Points, in no order, along strands that fork, close into loops and pass close to each other.
Points whose rows are less than 97.1 apart are linked; no others are. Some points are linked to none.
<963>: [ 23  51   4 -29  23   9   4  -8  35  -7 -25   4  17  -5 -17  17 -23  29
   1  20  21  -7 -48 -17   2 -19  20   4  38  29   3 -26]
<931>: [  5 -34   0 -28  11  -8 -43  -1  -1  12   8  -8   7  15  10 -29 -26 -33
 -20   1 -32  -4  19 -12 -20 -31  16 -21   8  -4 -10  39]
<457>: [  3 -11  -3   5 -33  24 -21 -18   8  15   7 -38  -3  22   3  18 -19  58
  21  47 -15   9   9   1  18  -1 -14  -5  46 -13  10 -18]
<1450>: [  5 -46  26 -26 -26  18  -3   1 -21 -13  26  17  -3   5  12 -13   8  27
 -13   8 -22   0   5  14 -14  39  16  14   1   9  -3  -7]
<745>: [-19  14  25   6  36 -19 -26   7 -22  30 -15  30  14   4   5   6  -4  40
  20  13  34 -29 -29 -26  17 -29 -27  31  14 -10  -9 -25]
<519>: [-20  17  -9  18 -34   3  30  -6  -5  -8 -32 -18  -6 -12 -30 -23  35 -81
  16 -20 -15 -22  13  25   7  32  15 -42 -16  11  11  14]
<1367>: [ 21 -29 -32 -43 -11 -37 -23 -19  -7  20  -4  23  -4  32  -1 -32 -16 -12
 -32 -22 -44   8  33 -13  19   2  22 -10 -19  24   6  32]
<361>: [ 23  -2   8   5 -23  -6  40  15 -36  -4  -5 -19   0  23 -20 -40  -1 -54
 -10  -5 -50 -34  -9  16   0  20  20 -36  -4  -5 -18 -18]
<625>: [ 52 -37   6  -3  -9  -2   2 -24  11 -14  -5   3   9  11  24   6 -19 -39
 -28  -7 -41   1   2  11 -25   3  -5 -15  31  43   4  16]
<1238>: [-25  45  48  31  -6  26 -28 -22 -49 -17 -24 -19 -29  19   8  31  30 -21
  -9  16  25  27   7  15 -24 -26   4 -16  34 -18 -29  -5]
<87>: [-29  -3   5  24  23 -16 -19   6  -7  32  12  13  36  24 -51 -24 -13  26
  16 -14  18 -33   0 -20   7   0  -6  42  -9 -21 -18 -21]
<171>: [-27  21  -9   0  14  -8  -7  21  17  10 -18 -13  -5  -1   2  14 -23  58
  -1  34  11  -1 -21   0  10 -24 -14  -3  26 -39  13 -23]
<546>: [  6  -3  11 -10 -23   3  33  -1 -30  -2 -12  -6 -12 -16 -12 -27  29 -70
  26 -24 -32 -20  10   5  12  18  11 -31 -40  34  -1  21]
<1313>: [-31  28  28  27  17   8 -15   8 -17  -6  30  -4   1  15 -28 -12  26 -15
   0  13  46  13  -2  -9 -29  -9 -19  15   9 -14  13  -7]
<104>: [ 13   5 -47  20  16 -27  56  34  12  -1   0 -31  34 -29   1  16   9 -27
  19  -4  -7 -17 -24   9   8 -14  10   4 -13 -32   0 -17]
<1211>: [ 16   5  66  -1  -8  18 -44 -21 -34  16 -17 -11 -17   5  23  37   8  47
  47  27  -2  20  15  -5  16 -22   6 -17  22 -12 -29  23]
<900>: [-27  24 -46  16   8 -33  21  19  11  24  -3 -19  12   9 -25  -4 -20  29
  21 -24  17 -24  20  -6  23  12 -15  48 -17 -34  -3 -10]
<806>: [ 15  39 -62  24  24 -47  69  35  10  19 -25 -32   5 -22  -2   4  -1 -25
  15   2  24 -16 -19  -6   8   7   7  21 -23  -6 -19  -3]
<229>: [-16  11   7  12  -3  15  -5   6  -3 -29  10 -43  -4 -16  19  20  26 -46
 -21  20  33  15  14   1 -50 -21 -11   1  26 -18 -16   6]
<273>: [  0 -22   9 -14 -20  -4   2 -15 -15 -13  29  -5  14   3 -16 -30  12 -73
 -24   0 -26   5  10  13 -40   6  12 -37   6   8  18   8]
<669>: [ -4  46 -40   3  15 -35  33  22  15  16   6 -14  -7   8 -14  -1 -18  36
   9  11  27 -16 -13 -17   7   8   5  44  -8  -9  13 -10]
<839>: [ 47 -13   6  11  -8  11 -17  -8  -3  -1 -23   1   4   4  -2   6 -57  11
   6   8 -23  11  46  28  10  17 -21 -29  37  43  -4  21]
<695>: [-16   6  12   2  32 -20 -15  16 -13  15   8  15  19 -16 -25 -19 -27   4
  26  16  35 -29 -18 -32   1 -20 -22  28  -3  -3   0 -15]
<762>: [ 26  59 -45   1  25 -30  58  25  22   3  -6 -32  -8  -3  18  22  -7   8
   2   7   5 -24 -13   1   5   4  12  29   5   4   2  -3]
<896>: [-25 -46  24 -17   0  25 -36 -39 -17   9  19  51   8   0  -8 -29  48  21
 -13   9  20  36   0 -31   1   2   8  31 -34   7 -35  18]
<971>: [ 10   8  -3  32 -12 -14  72  29 -21 -10  -7  14  -1  -8 -24 -26  18 -42
   7 -29  21 -14  -3  13  -4  40  11   8 -25   4   4  -7]
<1346>: [ 32 -15  20 -33  19   7 -55 -17  -5  26  -6  35   6  19  18  15   4  49
 -26  11 -16  44  47   3  29  -6  25  -5  19  16  -9  22]
<579>: [-36  14  -5  12 -65  -6   7 -17  12   0 -70 -13 -31 -12 -18 -17  34 -43
  29 -19  -8 -28  -4  18  21  43  21 -42 -33  10   6  18]
<1183>: [ 15  20   2 -41  -6  -1  -9 -10  -9   2  -6  -4 -21 -12   4  17 -34  39
  15  26  -7  -4 -15 -14  31 -12 -21   4  22  19  31 -35]
<598>: [-30 -30 -33 -24 -19  -3 -19   3  -5  11   0 -18   1   1  -3 -28 -10  -4
  13 -29 -36 -23  33   4  21   6   2   4 -20  -9   2  23]
<1263>: [-19  34   9 -21   2   8  -6  -3  26  11 -41   5  -6   2 -13  17  -2  56
   6  25  31   0 -46 -19   9 -23  -1   1  42   0   7 -20]
<723>: [  3 -48 -33 -38 -10 -10 -34 -46  15  34  20  17  13  42 -15 -20  12   9
 -19 -14 -38  26  27 -33  28 -12  24   4 -20  16   1  28]
<513>: [-13  36 -38  37  36  -8  25   8  10   2  32 -24  16  -6 -34  -4  29 -53
  -1   6  39   3   4   7 -30   3   2  18  -3   7   1  14]
<432>: [ -7   0  19 -33  23 -10 -36  14 -17  -4   0 -10  23  -5  14  -6 -48  14
 -10  24  -9 -23 -15 -15  -7 -36   5  -6  18 -25 -15 -17]
<698>: [-36 -15 -11  -8 -27   1 -10  -1  28 -19  -4 -19 -26 -10  20   9  29 -37
 -30  -2  10   4  13   0 -56 -18 -14 -24  15  -6   2  23]
<348>: [ 37   3  25  31  35  30 -25  -6  -6  -7   2 -14  25 -14  14  44   2 -11
  14  17   8  31 -41 -10   4 -49   3 -12  19  -8 -11 -16]
<309>: [-23  -9 -24 -39 -42 -37  27  -3   4 -13 -22  12 -24 -17  25   7   8  15
   1 -50 -18  -7  17  -2  23  15 -11 -15 -52   0  21   3]
<1360>: [ -3  -7   2 -27  -5   7 -13  -3  -7 -16  -8  25 -13  15 -12 -13 -39   6
 -34 -55 -19  -3  -9   4  19  11  -3 -11 -29  11   2 -23]
<1041>: [ 20  45  26  29  43  -8  11   6  12  22  -6  28 -14 -10  -9  20   7  49
  19  31  56   8 -30  -6   9   0 -13  25  18  15   7 -10]
<1232>: [ -7 -28   9 -11   3  33 -37  -7 -24   1   4  29 -21  24  -3 -17 -21  27
 -28 -15 -29  19   1  18  25   5  -3 -14 -11  23  -2 -14]
<605>: [-35 -40 -15 -20  -2  12 -32 -28   9  12   8  34 -11   9   4  -2  28  41
  -8 -15  -6  29  -9 -16  24 -24 -14 -13 -41  11   9  17]
<1141>: [ 39   6  25 -39  11 -17  -3   4 -15   3  29  -7 -11 -20  22   7 -29   8
   9  36 -22   4  -3 -14   8 -16 -10   4  13   2  37  -9]
<1047>: [ 21  -4  -4   1  15  21  25  12  16 -24   8   6 -46 -32  16  27  -1 -17
 -13 -25   2  30  -2  14  13  11 -31  -5 -21  29  25  -3]
<227>: [-24  34  29  42  17  26 -12 -11 -15 -30 -18 -14  -9  -4  10  35  38 -39
 -30   4  51  27   1   5 -38 -33  -6   3  17 -10 -39   1]
<120>: [-30 -26  57  15  12  21 -22 -19 -13  10   4  24  20  18  10  15  27  42
  13 -17   6  15 -14  -6  18 -12 -18  32  -5 -27 -21 -10]
<1387>: [-11  -8  47  25  14  29 -26 -17 -12  20  -4  26   5  18  10  35  38  53
  37 -25   1   4 -17  26  36  15  -8  -4  28  -8 -18  -1]
<609>: [ 33  55 -40 -12  35  -3  22  -7  25   1   1 -12  23   3 -14   1 -26  10
 -14  23   1  -4 -52 -15   1 -17  40  18   4  25  -6 -16]
<1444>: [-11 -11  -4 -19  18  -6 -22  15   1  -2   6 -15  18 -12 -10 -21 -38 -41
   9 -25 -28 -31  15   5   3 -15   5 -18  -9  -7  10  17]
<780>: [-29 -31 -12   6 -36   1 -49 -37  33   3 -14  14 -23  26  23   3   3  22
 -33   7 -10  30  -5  -8 -24 -25 -22 -40  11   5   9  21]
<406>: [-28 -17 -20  12 -25  15   5   3   4   3  27 -25   8  24 -16 -15  -7  24
   9   5 -20   1   3   0  15  14  -5  22   5 -42   6 -26]
<1448>: [ 25 -10 -19  30 -32  -8  22   5  36  -4 -15 -16 -17  20  30  -3   3 -40
 -24  12 -35  -2  18  29 -29   7 -16 -18  50  -8   7  15]
<497>: [  8  34  25  41  39   5   7   7  -9  10  15  17   2   4 -11   4  13   2
  -3  37  72  20 -29  -9 -24  -5  -1  22  17   2  -2  -8]
<1432>: [ 24  24  15  -8   9 -44  62  23 -25   0   5   2  17 -37  -2  -3   2 -27
  39  -6  -3 -36   4  -2  22  15 -13  22 -24  -6  22 -17]
<792>: [  5 -19 -15  32  38   1  18  24   5 -12  23 -12  23 -43 -11  20   8 -28
  13  23  35  23 -27  -3 -13 -20 -12  10 -10 -16   9 -15]
<449>: [ 15  35  -8   2 -17 -21  62  28 -32   0 -11 -31  -8   4 -11 -27   2 -33
  21  14 -24 -44 -19 -11  14  10  16 -18  -3 -11   1 -21]
<948>: [-38 -18  32   6   7  -5 -13  10  11   0   9   6  17   7 -11   0   6  31
   6 -25  14   4   9  -7   3 -18 -22  23 -18 -41  10   5]
<281>: [ -2   5   1 -20 -27 -24  55   8  -8 -18 -36  33 -11 -27  33   1  20 -14
  -6 -50 -13 -26  -5  -1  22  13  -9 -13 -45  15   2 -10]
<1480>: [ 17 -11  13  -9  -1  25  -9  14   5  -6  22 -14 -27 -13  24  27   1  21
  12  21   7  -9  25   7  -5  14 -22  10  28  13  11  15]
<772>: [  3 -20 -21  34  31  20  28  18  12 -19  19   7   1 -36 -10  16  20 -41
  -3 -21  23  26 -13  10  -5   0 -25   5 -24  15  10 -14]
<743>: [ -5 -14 -14   1  22 -10  25  23   1  -3   7 -22  28 -39  -2  -5 -15 -46
  25  -6 -17 -12   4  12   5 -14   7 -19 -18 -17  17   8]
<1082>: [ -1 -29  28 -16  -1   0   2   1  -2 -28  23  36   9 -14 -23 -33  10 -43
 -16 -23   7 -21 -15  -4 -34  21   6   5 -15  20  -7  -4]
<293>: [ 19  20  24   3  27 -15  19  21  19 -19  -6 -10  37 -27  26  36 -20  15
  -4  11  40  -8 -17 -15 -22 -24  16  24  18 -25 -11 -13]
<600>: [ 21  23   2 -26   2 -31  49  19 -14 -13  10 -12   2 -20  21  13 -19   0
  13  15 -19 -16  -2   2  14   5  -5   2  -1 -10  38 -33]
<404>: [-11  -4 -54  -4 -58 -16  15  -9   4 -10 -27  10 -33   0  12 -26  -3 -52
 -19 -17 -23  -7  -8   1  -8  10   0 -62 -21  14   6   4]
<1320>: [-24   2 -21  51  12 -41  13  18  19  52  -1  -6   9  -6 -55 -14  -5 -16
  14  17  65  -7  25   5 -34   4 -11  12   0 -13   2   7]
<1316>: [ 32  10 -26  24   9  24  32   6  22 -18  28 -10  21  10   3   8  26 -43
 -14 -25  -3  -2 -24  14 -25  11  21   9  10  10   0  -8]
<831>: [ 23  35  -6  36  17  34 -12  12  51  -1  -8 -10   6  19   1  15 -17  10
 -20   9   4  23   3  34 -15  -9  20 -29  48  -5 -16  11]
<1489>: [ -8 -58  24 -37  -7  19 -29 -15 -17  -8  23  23  17   8   6 -22  14  42
 -21   9 -11  19  10 -11  -2  11  27  32 -21  -7 -33   5]
<1027>: [-22 -23 -11  -6 -47   2  12 -26  21 -13  11   4  11  26 -38 -27  10  13
  -4 -50 -24 -22  -9 -11  -2  33   6  15 -24 -13  -3 -20]
<206>: [ 25  -7  55  18  40  24  -9   2  -2 -19   9  10  10 -40  26  29   8 -16
   5   1  18  33 -20  -7  -5 -37 -10  12 -12 -15 -11   1]
<380>: [  9 -19  13   4  -5  -5  51  36 -13 -23   8  23  -7 -21   7 -14   1  -4
  -6 -16   3  -2   2  19  -5  29   0  11 -13  -2  22 -11]
<1462>: [ -4  -2 -32 -26 -54 -48  18 -11  -2   1 -34   9 -24  -7  24 -12 -14  -7
   2 -25 -30 -14  -2 -12  19   6  12 -61 -54   7  12  13]
<135>: [-45 -14 -27   2 -55  -7  -1 -12  18  -2 -31 -13 -17  -6 -32 -18   1 -17
  31 -47 -12 -16   6  15  25  44  14 -13 -40 -13  10   8]
<190>: [ -9 -37  28 -15 -21  10 -49 -38  11  13  -2 -17   9  37  27  12   2  29
 -12  -7 -26  21  22 -20   0 -38  -6  10   9 -18 -18  24]
<1066>: [-44 -32  15  -5 -14  28 -44 -22   4  -1  -6  14 -31  17  19  12  41  24
 -17   3   9  39  -7 -10 -11 -25 -13 -17  -8   2  -7  23]
<59>: [ 33  59 -40  13  22  15  18  -9  37   0  11 -30   7   9  -4  11 -10   8
   0  51  11  19 -29   8 -17  -7  30  -6  28  21  -1   2]
<454>: [-36   1 -25  22  15   5   3  23 -15   1  10  -9 -22 -17 -36 -21   1 -34
  14  -8  29  -4  17   6   3  18 -25   5 -20   3  14   4]
<635>: [  2  19  38  34   6  34 -35 -11  12  17 -18  15 -10  40  -6  28  23  34
  13 -23   4  14 -10  31   5   5   3 -41  48   1 -13  13]
<40>: [ 26 -12 -24  14 -28  12  -4 -26   7 -21 -10   7 -13  19   2  -6 -16 -54
 -45 -13 -24  13  -5   8 -23  11 -13 -30  22  42  11  -9]
<470>: [ 22 -17 -14  15 -34  16 -18 -10 -13   9  -9 -19 -16  21   2  -1 -37  31
   8  35 -28  20  35  22  13  28 -15 -13  44  17   8   4]
<939>: [ 20  18  -3   0  32  -3  12  24 -10  -6  21  10  14 -18  -3  -6 -27 -13
   2   2  12 -35 -18 -20  -3   5  -7  33   6  10  -1 -25]
<629>: [ -4  15  12   2 -14 -16  63  29 -18 -11 -52  16  18  -7   9 -16  15 -24
 -12 -54 -20 -31   4  13  29  11   8 -16 -39 -10 -23 -11]
<1111>: [-23  49  43  35  -1   7 -18 -19 -62   3 -27  -6 -29  25   4  31  37   5
  21  24  38   7 -31  -1 -16  -3  25   1  32 -27 -29 -10]
<1266>: [ 20 -30  13 -42 -13 -12  26  -9 -12  -2  13  37  -2 -10  11 -32  47 -38
 -15   2 -33 -11   3  -8 -14   6  39 -32 -28  36   2  29]
<160>: [-27  39  19  42   4   4 -23 -15 -21  18 -10 -13  -9  38  -7  14  41  24
  12  32  56   0 -26 -27 -27 -17  -3  33  29 -26 -33  -4]
<516>: [  0  43  15  37  32  30 -18  17  13  12 -11   0  -8  17  -2  28   9  34
  10  11  26  -1 -13  19   3  -2   2 -18  41  -4 -12   6]
<397>: [-19  14 -36  -4 -16 -28  26  31   5   5 -18 -24  -9   9   8   3  -2   3
  10 -43 -16 -35  32  12  26  20 -14  25 -14 -38  -5  -1]
<1414>: [ 16 -15 -18 -34  -7 -54  -4   0 -29  19 -14 -10  10  21   5 -31 -45 -21
 -10  -8 -56  12  49  10  25   3  10 -13 -14  -7  19  21]
<617>: [-55 -43 -18  -7 -16 -18 -13 -38  22   6   8  29  13 -21  -8   1  15  46
  17 -10  14   6  -9 -33  20 -13 -18  -4 -65   4   8   8]
<463>: [  1 -18  24 -30  20  10 -43  -9 -41  15  14   6  12  22  -1  -6 -29  53
 -11  16 -36   6   1  13  32  -2   1   2  -1  -4 -12 -28]
<1361>: [-22 -24  -7  -5   8  11 -22  -3 -36  12  32   6  -3   2 -23 -31  -4   3
  28  -4  -2 -13  13 -15  30  14 -21  43 -28   3  -5  -8]
<741>: [ 10 -24   5 -17 -26  -7  22 -26 -17  -4   4  10   0   3 -12 -32  39 -77
  -7 -13 -50 -22  -1   2 -20   5  10 -50 -18  42   5  14]
<86>: [ -7   1 -22  10 -12   2   3  12  30  -3  14 -31 -27  19   8  -3   8 -30
 -15  -3 -13 -10  20   8 -33  -1 -20  -8  29 -13  14  10]
<1334>: [  8  38 -25  12 -25 -22  35  17  10  10  14 -34 -12  26 -25 -30   5 -44
  16  15 -28 -31  -1   9 -15  10  20 -16  24 -33   4  -5]
<1507>: [ 21  18 -27   5 -27   1   7  -4  65 -13 -22  10 -23  21  15  18 -22  10
 -40 -36 -20   2   4  20  -7   6  -3 -19  22   5  14  -1]
<1156>: [ 25  21 -15  10  -6  18  21  20   7  -5  11 -33 -35  14  12  17  -7  -3
  -2  -1  -5 -15  11  10  -4  20 -14  10  26   7  15  -3]
<377>: [-56   2  18  12   6   0 -16  -4  -4  -7  22  -4  -5 -18 -38  -9  37 -41
   5  -1  40  12  26  -2 -22   3 -35  -2 -10  -3  20  13]
<1107>: [-47 -16 -44 -13 -47 -12 -16 -25  13  -5  -4   0 -33 -12 -23 -18  10 -13
  18 -19   0  -8   7 -13   2  16  -7 -31 -46  17  26  21]
<1487>: [ 56 -17   9 -43  25   4 -27   0  -1  10   2  42  -3  -2  21   0 -24  13
 -36   9 -20  37  40  14  22   5  30 -10   7  28   8  19]
<243>: [  6  46  -9  38  -9 -32  71  26  -3  21 -30 -13   8   6 -21 -36  19 -34
  18 -25  18 -12   3  17   5  39  35  12 -43  -8 -21  28]
<1040>: [ 53 -13  11  16  30  39 -22  -2   6  -9  15  -1  27 -14  11  37 -21 -14
  -2   5 -16  21 -12  17  10 -20  -5 -15  24  17   4 -18]
<814>: [ 17  12  -9   1  -4 -17  33  24  17  -9  -1  -9   9  11   3  -7 -31 -20
 -19 -34 -38  -6   9  27   1   0  10 -17   1 -33  20 -11]
<1099>: [ 40 -38  22  -4 -27  -4 -29 -31  17  -8 -23  12   0  17  18   0 -24  13
 -23   5 -24  12  30   4 -20  14 -10 -13  37  43   7  39]
<1102>: [  5   0  37  -8  16  27 -36   8  -8   6  -4   1  -9 -23  16  34  -1  53
  32  29  15   7  15  11  16  -8 -20 -16  24   6 -13  10]
<523>: [ 46  55 -19  19  14  18   6  -4  45   8  -7 -23  22  -3 -20  24 -29  30
  19  29   8  17  -5  10  -2 -12  22 -40  46  18 -10   1]
<251>: [-11  -8 -14 -20 -33 -12   7  -7  37 -18  -4  18 -19   3  22  18  -3  26
 -22 -42 -14 -21   0  -3  -4   4 -18  -7  -9   5  27  -5]
<526>: [ 37  40 -22   9  33 -11  52  24  12  -3  10  -9   8  -4  16  21  -1 -14
  -4 -46   4 -21   1   6  10  13   8  40 -15   8   1  -3]
<702>: [-34 -42   8 -11   9  18 -36 -27 -20  15  35  38   2  -7 -28 -37  32   0
  17  -2   1  18  13 -20  18  13 -13  29 -40  15  -4  15]
<663>: [  3 -12  25  -7   1  11   7  21 -19 -15  15  26  -6  -7  -4  -5 -25  42
  -5   0  -2  -5   2  13   9  35  -4  29  -6  -1   9 -34]
<1067>: [  4 -21   9 -44  24  -7 -31  18 -29   4  17 -12  12  -4  10 -26 -27  -4
 -10  33  -8  -5   3 -20 -16 -21  36  -9  -1 -13 -18  20]
<1079>: [ -7   3  41  12  24 -16   5  27  17 -13  -1   6  21 -11   3  13  -9   3
 -11 -25  38   0   5 -13 -26 -26  -8  27  -5 -37  -1   7]
<1081>: [ 45   4  -6  12  14  35  13  11   1 -22  -8  -2  -6 -25  16  31 -35  -3
  -3 -11  -7  28   7  30  30   6 -10 -21   7  22   7 -18]
<531>: [-17 -36  20 -26 -21 -29   8  -4   3 -10  -9  55  22 -35 -13 -31   5 -11
   1 -37  -1 -49  -7  -7 -16  19  12  -2 -41  20  -4   9]
<1164>: [ 35  -2   1   3 -12   1  20   2 -33 -10  22 -19  -5  18 -15 -24 -18 -38
 -18  25 -30  -8 -13  18 -19  30  18 -26  26   7   5 -34]
<586>: [ -3  23  -8 -27  28 -15 -15  16 -13 -11 -10  -4  32   0  28  17 -53   3
 -18  10 -23  -9  16  23   5 -19  -5 -12  12 -22  14 -33]
<343>: [-37 -47 -18  17 -24  23  30 -18   2  -1  25   0  28  12 -20 -19  13  11
   0 -15  -1  -4   3  -6  10  28 -12  44 -15 -11 -11 -18]
<555>: [  5  55 -36  22   1 -22  55  23   5   8   3 -17   9  17 -22 -42  11 -36
  13   4  -9 -29 -14  17 -17  25  48  11 -18 -19 -17  13]
<26>: [  3 -21  39  -9  24  23 -17  -2   8 -22  13  44 -10 -43  21  -1  14 -12
 -17  -7  19  33 -10  -5  -8 -22 -17   2 -23  13   5  16]
<765>: [-34 -34  -3 -21 -36 -39  -4 -26  13  -4   6  47  10 -35  -6 -11   4  27
  19 -19   9 -29  -1 -27  -4  18   1   1 -57  13  14  13]
<481>: [-29 -13  -9  16  -7  31 -22 -19 -12  18  25 -32  -5  30  -7   3  14  35
  17  41  -9  17 -11 -11  14 -14 -26   9  24 -19   1 -22]
<634>: [-16 -15  39  -3  11  31 -46   7 -29  -9   6  -2 -11   9  20  -2   4   5
  -5  15  18   0   2 -13 -23 -20  -3  17   6  -8 -24  16]
<813>: [ 24  10  49 -23   9  -5  -6   8  -6 -27 -10 -18   9 -38  41  39 -25  24
  12  31  22   2   0 -15 -13 -25   7  15  14 -14  -6  -3]
<658>: [  7 -17   1   5 -36  14 -33 -22  49  -5 -31  11 -10  17  11  18 -22  32
 -23 -19 -22  16  15  15  -8  -2 -22 -25  35  10  12  10]
<1386>: [ 22 -12  21 -40  16   3 -55 -35 -25  30   0   5  37  26  18  20 -15  63
   4  35 -35  25  38   8  41  -4  10  -3  17   6 -18  -3]
<230>: [-14 -51   1 -34   0  11 -24 -44  13  22  22  -9  31  28  18   0  12  28
 -14  -4 -42  39  27 -20  24 -27   8  15 -13 -10  -7  19]
<1209>: [-32  -5 -18  17  -9  -3  -1  16   1   2 -30 -14 -15 -19 -39 -19 -14 -25
  36 -38  18 -22  18  14  23  37  -2  14 -32  -6   7  13]
<956>: [-32 -14  20  45 -11   5 -15  -9  -7  16   4  -5  13  26 -10   0  26  14
   2   8  63   5   9 -24 -34  -6 -19  55  14 -33 -32  -1]
<379>: [  4   8  17  21  13   3  10  14 -14   8   6  24 -13 -13 -11   5 -12  53
  10  28  38   4 -12   3  21  13 -25  35   6  -4  17 -29]
<1359>: [ 23   6 -24  26  26   3  13   7  27  -7   5 -27  26 -27   3  46  23   0
  11  42  50  26 -47 -17 -24 -28   7  22  14  -7 -11 -17]
<661>: [ -6  -1 -14 -23   0   8 -15  -4 -36  11  25  -6 -30  -3  -1 -12 -17  20
  24  36   0 -14 -12 -30  21   8 -25  28  -3  20  17 -22]
<808>: [ 16  66   3  19  16  23 -12 -12   7  -4  28 -27   7  25 -14   6   9   3
 -15  46  31  20 -18   2 -37  -1  29   0  41  13  -5   0]
<1135>: [ 34  -9   2 -44  32   6 -12  21 -14   2  23  33 -14 -29  23  -7   3  25
 -19  29  -3  29  31   4  21   8  31  15  -7   7   5  21]
<783>: [ -5 -11 -53  -4 -29   8  -8 -23   4 -14  -9  17 -41   2  15  -7 -16 -31
 -36   0  -6  17  -3   2  -9  -1 -15 -48 -15  39  15   6]
<342>: [  3  10  50 -21   1  -2 -21  -2  -8  -2 -22   8  -6 -39  23  36  -5  67
  35  49  34   9  -5 -18  12 -18 -19  16  12  -2  -5  -7]
<859>: [-35 -43 -17 -24 -10   2  -6  11  -3  -9  11  17 -18 -15  11 -19  25   2
 -13  -6   9   3  20  -3 -20   5   1   0 -26  11  10  33]
<183>: [ 48  -6 -16  30  15  41   8   6  12 -24  27 -16  31 -13   2  30  15 -17
  -2  11   8  21 -23  19 -18   6  17   0  23  10   1 -25]
<1129>: [-21  -3 -38 -14 -42 -25   2  16  22  11 -29 -13 -18   7   9 -18 -12 -29
   3 -50 -51 -30  27  11  15   1  -9 -17 -12 -28  -2  14]
<1123>: [ -8  26  41 -32  31 -11 -44  -6 -17   7 -20   2  12   0  20  20 -17  30
  10  22   9 -21 -33 -29   7 -41  -6   4  22 -11 -10 -21]
<649>: [ 12  17 -10   5   2   6  33   2  17 -25  22  19   8  10 -25 -20  24 -44
 -26 -42   8 -26 -19  -3 -35  29  22  17  -8  27  -3  -3]
<187>: [ -5  30 -78  27  29 -32  47  14  22  11   8 -36  11 -16 -23  -3  20 -34
   8  37  32  -1 -24  -2 -24  -5   8  13 -11  -1  -8   4]
<1080>: [ -8 -23  45  -9   4  24 -46 -26 -15  23 -12  -5   4  22  42  35  20  51
   9   4 -16  38  22  -5  23 -35  10   7   6 -20 -29  26]

A fork is a point with three links, a tip a point with one. Leave the first point through the second and follow the links. Name the first fork or tip that comes.
<342> / <813> => <59>
<1066> / <605> => <1040>
<183> / <1316> => <658>
<1432> / <600> => <663>
<831> / <516> => <1102>

A tip is a point with one link. Name the tips that can be reached along the links from each point below, in the order of the rows.
<579> => <273>, <1432>, <1266>, <1107>, <1164>
<1102> => <171>, <1448>, <1414>, <956>, <808>
<1386> => <1360>, <1135>
<206> => <1027>, <629>, <26>, <1359>
<1123> => <87>, <513>, <939>, <526>, <586>
